A landscape with many peaks, sampled at points; each row gives a point and its height.
A climber steps from a point to whichever of its 2 nearest points has the largest rise for the distance, and stops where none of them is higher. Distance is the straight distance between rows; heights are no part of it.
<1063> (h 503): [-13   9 -33 -19  26   4 -10  -1  10   3  19 -11   0   7  10 -43   5  -9
   0 -30 -29]
<260> (h 43): [ 21   0  -1  51 -19   1  16  37  -1   3  10  40  19  -2 -40 -41  -9 -21
   5  43   0]
<586> (h 259): [ 15   6   2 -12  21 -26 -21  29 -22 -16   9 -26  13  25  -2  29  10  20
   1 -29   5]
<872> (h 464): [ 30  16 -10  12  -3  -9  23  -5  10   3 -13  10 -36 -11 -16  -3 -21 -18
  -5  16 -26]
<557> (h 157): [ 13  -5 -46  29  -1 -20  17 -24   8   5  18  40  -2  20 -22   9 -28   6
  11  43  15]
<158> (h 129): [ 17   2 -35  53   9 -23 -10 -12  -7  -9  32  19   1  34 -27 -12 -28  -6
  10  64   5]
<769> (h 526): [  7  16  12   9 -11 -15   2 -27  42   4 -18  -5 -19  -6 -23  11 -16  -9
 -16 -10 -12]
<934> (h 381): [ 20  15 -16  38  15  -7   1   5 -17  10  -6 -12  -3  -2  26 -18 -18 -22
  34   5 -15]
<858> (h 224): [-13   4  30 -30   3   0  12 -26  -8 -33  -1  -7  -7 -18  11   1 -10 -23
 -26  11  10]
<717> (h 509): [-12 -16 -42  35 -20   1  27 -22  29 -16  27  -9   5  18   4  28 -17 -14
 -12 -11   7]
<1129> (h 137): [-21   3  13 -17 -17   6  13  -7   0 -17  20 -11  10 -59  -1 -65  21  29
 -23   6  -8]
<960> (h 230): [ 31  14   1  16  -3   8 -19  -3 -15  10 -13 -10  -3 -25 -37  -7  15  38
  11  17  28]
<223> (h 364): [ 13  17 -18  13  15  27  30   6 -21   6  10  11 -19 -28 -14   0  10   6
  -8  21  11]
<96> (h 409): [ -9 -25 -12 -16   3  33  17   5  16  12 -22 -14   6 -15 -21   5  20  -4
 -22 -33  -3]
<840> (h 46): [  1  -2  25  -5  -6   1  23   5  -4  -4 -29 -29   6 -30   6  15  19  -8
  13 -15 -32]
<1122> (h 173): [-13  -8  28  -7 -36  -7   1  15  18  12 -12  18   2   8  -7  23 -17 -17
  15 -16   9]
<236> (h 363): [ 28  10   8  26  -2 -11 -25  -7 -21   2   9 -23 -26  -8  24  -9 -21 -11
  23 -13   8]
<188> (h 549): [  5   1   7 -10   3   4 -20   2  -2   0  -2  55  -3  -3 -12   8  -3   9
   5  -1  -3]
<174> (h 391): [-12  25  21  -6 -10  18   3  -2 -13   9   3   4  -6 -27  12 -22  18   8
  24  16 -19]
<442> (h 183): [ -6 -20  26 -27  14  26 -28  -3  10  20   1 -23 -25  -4  12 -23  19  33
  -9   9   7]
<989> (h 541): [  4 -17  16 -28   9   7 -14  19   7  17   2  -6 -41  17  19  22 -19  22
 -16  -4  29]
<743> (h 310): [ -3  35  22  20 -10   0  15  19 -25   4  29   4 -15  -8   4  12  -8  11
  25  29  -9]
<910> (h 570): [ -4  -3 -12  21 -16   7  -6  12  14  18 -52  -9  34  28  14  33  -1 -13
   4 -17  -4]
<685> (h 307): [-11  -5  -4  25 -18  -8   5  13   0   8  21 -10  20  29  10   8 -15 -43
  26 -28  32]
<734> (h 136): [ -5  -8 -10  15 -11  15  11  16  -6 -13  30  21  31 -17 -26 -39  11  -6
   8  -2  -2]
<787> (h 240): [-27  11  35 -43  31 -15   1  11   5  -5  22 -19  -5  14  -7  -3   0  17
   0 -36  -1]
<884> (h 593): [  9  -7  -9   4  -8   2 -29   8  -7  15  18   8 -21  30  15  39 -21  15
 -20  12  28]
<208> (h 411): [ 35  11 -22  -2  13  -3  15   2  -6   5 -23 -22 -19 -17  -3 -22  -3 -24
   6   6 -22]
<111> (h 227): [-28  28  12 -13  36 -25  13  -4   4 -11   3 -13   7  17   8  -6 -26  20
  -2 -15  16]
<389> (h 480): [-10  29 -17 -20   1 -11 -22   6  22   8   0   1  -7  22  14 -18 -19 -15
   9  -8 -38]
<652> (h 149): [-25  -4  32 -32 -34   0   4 -11  23  21  -4 -12 -13  -1 -11 -18   1 -13
  13  -5   7]
<1110> (h 622): [  1   3   3  -4  24   2 -31  -5  -6   1 -23  19  -1  17  18  10  -7  21
  -2 -21  -6]
<1070> (h 210): [-14  18  19  12   8 -29  22  25   4 -10  15   0   8  19   5  -1 -33   5
  31  -9  15]
<565> (h 466): [ -6 -12 -45  17 -16   7  20 -12  21  -5   7  -3  24   0 -25  23  10   1
 -10 -14  -2]
<417> (h 370): [ -4  17  -5 -26   2  -1 -27   5 -13 -32  -8   8  23   0  -4   0  16  18
  11  -4 -42]
<810> (h 191): [-18 -10  19  25 -14 -31  -1  23  21   7   4  19  18  16  -4  29 -24   8
  10 -27   2]
<583> (h 68): [ 27  -1   8 -23  -6 -13  14  -4  -4  -7  16  -3 -14 -34 -27 -11  18   6
  -4 -15 -31]
<595> (h 316): [ 34   0 -20  11   5   0 -23  22 -47 -13   2  13  26  -7 -11  -8  10 -12
  -6  39   4]
<460> (h 174): [-10 -13   5  -6  13  28 -31  -9  10   0  -2 -14   2 -18   6 -33   3  25
 -19  -7 -13]
<922> (h 342): [ 31 -21 -11  15  -9 -14 -16 -12  -7   6  13 -35 -19  10  25  33   6  -8
  -9 -40  18]
<589> (h 308): [  0  -6 -12 -20  -4  31   3  13 -22 -13  15  18  13 -16 -10 -32  13  15
  18  40  38]
<318> (h 450): [-15  30  13 -11  -6   8 -28  -8  11   0  14   1  -6  17  17 -32   2   2
  20   5 -16]
<1081> (h 232): [ 19  24   3  -1  13  29  -9 -16 -20  -4 -15  -3   8 -35 -33 -52  38  27
  -4  12  17]
<725> (h 41): [-22 -19  14 -21   8   0  23  29  23  -7  -5 -42   5  21  23  23  32   3
 -17 -46 -15]
<253> (h 273): [ -2 -10  24   3  10  21   3  12   4  18   7  14 -28   1  22  -7   0 -20
  15 -33  -1]
<465> (h 218): [  4  11  -6   8  -9  10  18  11 -17 -10  21  28  14   9 -15 -17  12  11
  18  68  19]
<1033> (h 48): [-22 -12  24  -5   5 -11   7 -31  -5   0   4 -11  -3   3  39  24  31   8
  13 -47 -28]
<107> (h 229): [ -5 -12  -5  -3 -29  15  19  30  -1  -5 -16  34  26 -18 -32  16  11 -16
  -8  21 -27]
<162> (h 406): [  6  39 -19  12   1   2 -29  -3  -3 -18  10  16  15   3  -7 -23   3  20
   9  25 -29]
<306> (h 484): [ -6  11 -23  -4 -23  -5  -8  -2  -7 -13  11 -27  -1  26   9  39 -11 -35
 -21  22  17]
<388> (h 394): [ -5 -17  -4  -4 -26  37  -1  -7   7   9   2  16  -6 -16   6 -30   8   6
  15  43  33]
<988> (h 534): [ -6  17  -5   2   9   3  -4 -26  26  38 -30 -27 -31  11  19  11   5   1
 -23 -35 -16]
<519> (h 550): [-10   8 -15   3 -11  -2  -4 -29  38   4 -22 -19  -5  11   9  26 -10   1
 -22 -18  -2]
<380> (h 351): [  6  -1   5   5  10 -19 -30  -9 -11  31   2 -31 -37   0  33  19 -17   6
   5 -39   6]
<163> (h 428): [ 23 -14   4  44 -13 -26 -10   9 -30  -7 -19  -1  23 -22  -6   7 -25  -1
   9  23   4]
<1029> (h 255): [  5  -7  -1 -15  19   9 -17  -1 -32   1  -8 -28   7  -6 -16  12   4  40
  14  10  25]
<403> (h 209): [-29  -3  23 -51  11  -5   3  -9   6  -9  -8 -18 -19  -2  30   3 -13 -22
 -32  -7 -14]
<716> (h 368): [ 31   7   3  47  -5  13 -10   4 -42 -18 -21  17  24 -22 -14 -10  10  -1
   5  40  19]
<801> (h 111): [-12  10  40 -23 -15  -2   9   5  15  21   9  -7 -12 -43 -12 -69  31  20
 -14   9 -16]
<255> (h 323): [  5  -7 -17  32   7   0  15  -6 -32  -8  11 -10  21  17  -1   5 -12 -48
  25  -2  31]
<193> (h 458): [-14   9 -18 -22  10  -2   3 -20 -18  -7 -21 -26  11  27   2  43  -8 -29
 -14   5  35]
<1120> (h 278): [ -3  17  16 -10  16  19  26   4 -30 -21  10  22 -10 -27 -10 -17  -6 -13
 -20  24  20]
<20> (h 542): [  2  -9 -29  22  -3 -29 -23   2   6  -1   3  21   4  15  38  58 -30  18
 -29  -2  19]
<699> (h 467): [ 27 -25  -4  35  -1   4 -23  -5  -8 -25 -12  15  11   0  11  17 -22 -16
  -7  19   8]
<264> (h 339): [ -9  -8 -22   0 -21  16 -10   7  12 -12   3  12  26  -8  -2  14  25  27
  11   8 -47]
<929> (h 266): [  7  28  11 -17  11  22 -13  -6   7 -14 -16  -1   2  -9 -24 -44  20  -7
 -27  22  13]
<827> (h 516): [-11  -5 -18  23 -24 -11  -8  -3   7 -36  38  -4  13  43  13  40  -9 -32
 -33  30  11]
<643> (h 456): [  1  24 -12  -7  29  33  -7  -5 -10  20  -3  30 -25 -18 -16  12  -3  20
 -11  -6  -7]
<559> (h 250): [-11  -5   7 -34  27 -25 -16  -6  -7 -10  30 -13  -8  18   9  19  19  17
 -11 -46  -5]
<113> (h 591): [-11   6  -7  18   6 -11  -8  -6  12  11 -35  14  18  31  46  38 -12  -2
   9 -23  -5]
<625> (h 319): [ 37  -1  23 -13  31  -3 -13 -21  -5  -8  10  -3 -44  -3  -5  -3   2   2
 -12 -32   7]
<353> (h 352): [ 27  -5 -22  27  13   3  26  -4 -21   1 -15  -6   5   8  -7 -20  -8 -22
  47  21  18]
<849> (h 202): [-32 -15  21 -43  12 -15 -16  -6  21  28 -10 -18 -16  15  44   8  -5  -7
 -48 -40   2]
<642> (h 277): [ 20   1   6   4  13  -3 -15  35 -31 -15   9  -5  21   4 -33  20   5  11
   8  13  24]
<738> (h 451): [  2  -3   2  11 -12  -4 -10   3  29  -6 -25  50  15   0 -19   0 -33   0
  -5  24 -20]
<551> (h 291): [-21  -8   8   0 -18  -2  18  -8  16  14  16 -14 -12  28  30  -4   6 -19
  29 -39  13]
<515> (h 93): [  3  12   6  22 -36  12  18  22  14 -12  23  38   6 -12 -40 -50  23 -16
  -9  32   5]
<495> (h 502): [ 15 -17 -23  23   5 -20  -5 -10 -16 -10  -5  31  17  19  12  35 -33 -15
 -12  -2  24]
<108> (h 520): [ -4   9 -30 -20  27   1  -5  -3   8  23  -7 -29 -11   4   2  -4  -3 -11
 -27 -52  -8]
<985> (h 223): [ 20   9 -18  14  -4 -24  18 -20 -21 -14  11  51   3 -11 -35 -12 -23 -17
  -2  54   5]
<402> (h 324): [  4  15   9  -2 -22  -7  20 -15   6 -14   1  54   2 -14 -14 -18 -19 -16
   4  43 -12]
<646> (h 299): [ -2  -9 -10  33 -26   3  14  22  15 -26  -6  10  32  -1 -24  29   4   3
  -5  17 -44]
<718> (h 297): [ 11  14  21 -25  37  15  -3   2  18 -18   0   7 -25  -1  -9 -39   4  -5
 -23 -10   8]
<767> (h 431): [-22 -25 -14   9  -5  18  16   1  21  17   9 -32   6  -7  -1  16   9  28
 -13 -32   6]
<35> (h 160): [-34 -13  -1   2  -5  20   0   0   8  -8   8   9  14 -42  -4 -33   2  17
   1 -15   6]
<434> (h 195): [-19 -30   9  -8  41  -1 -16 -35  14  35   0 -40 -11  10  34  -6  42  18
 -26 -36 -18]
<1015> (h 334): [  2  -8  -8 -17 -25  20  23  13  -2  19 -13   5  -3 -24 -40  -5   5 -22
 -10   7   5]
<760> (h 483): [ -4 -20  -5  21  -5  39   1   4  13  22 -21  17   1 -10   4   6 -11   0
   4  10  25]
<44> (h 121): [-18  25  24 -34 -30   1  14 -10  35  20   3 -11 -34 -17 -23 -44  12   9
   6  24 -12]
<672> (h 88): [  3 -11  36 -49  -2  -8  15  13   6  16  11  -4 -13 -33 -30 -40  29  10
  -2 -12 -16]
<357> (h 44): [-17 -23  14 -12  -9 -21 -11  -9  29   1 -12 -20  14  11  26  31  24  17
  -3 -54 -23]
<888> (h 55): [ -7 -17   6 -16   0 -13  18 -14 -14  -5  -1  -3  -5 -36  10  14   8   2
   5 -32 -28]
<341> (h 36): [ 11  -1   4  -2 -10  11  26 -15  15 -18 -36 -21   4 -17 -25   0  25  11
  12   4 -24]
<829> (h 331): [ 34 -29  -3   2  20  17  -5  -2  -3 -11  -1  -7 -25   3   8  19  15   3
 -12 -27  18]
<42> (h 556): [ -5 -15 -21  44 -16 -20  11 -16  28 -37  12  12  26  37   7  34 -11 -12
  -9  23  13]
<864> (h 539): [  2  -4   0  12  -7  -1  -7   6   6  18 -46 -15  16  -6  -7  -6 -26  -3
   0  -8   8]
<713> (h 162): [ 19  30   7  23  -9 -15   9  16 -23  -4  16  38   5   5   7 -34  -1  -8
  37  61  -2]
<286> (h 380): [-12  -2 -13   6 -17 -11   9   8 -38  11  -8   2  30   4   6  28   2  -9
  43  21  -4]
<1103> (h 198): [-23 -16   7 -45  37 -23 -12 -20  14  25 -15 -54 -18  15  39  -6  16   1
 -45 -36 -20]
<164> (h 425): [-16  -4 -25 -27   1 -12   9   9 -31   6  -7   4  26  23  22  49  -7 -18
  22   1  16]
<229> (h 237): [ 13  23   1   6   3 -14  19  32 -21  -5  26  32   0  17  -3   9   1   1
  46  40 -27]
<654> (h 495): [  0 -21  33 -34  11   2   2   4  -9 -19  -3   0  -7  27  20  21 -10  22
  14  10  36]
<1084> (h 190): [ -9 -32  12 -25  28   6  -8   2  15  43  -1 -32 -20  -1  21 -19  18  18
   5 -25  -4]

Where does a climber stop that starts at each point below?
<107> | <42>
<595> | <884>
<1081> | <934>
<515> | <1110>
<672> | <1110>
<253> | <934>
<434> | <1110>
<286> | <42>
<465> | <1110>
<713> | <519>
<646> | <519>
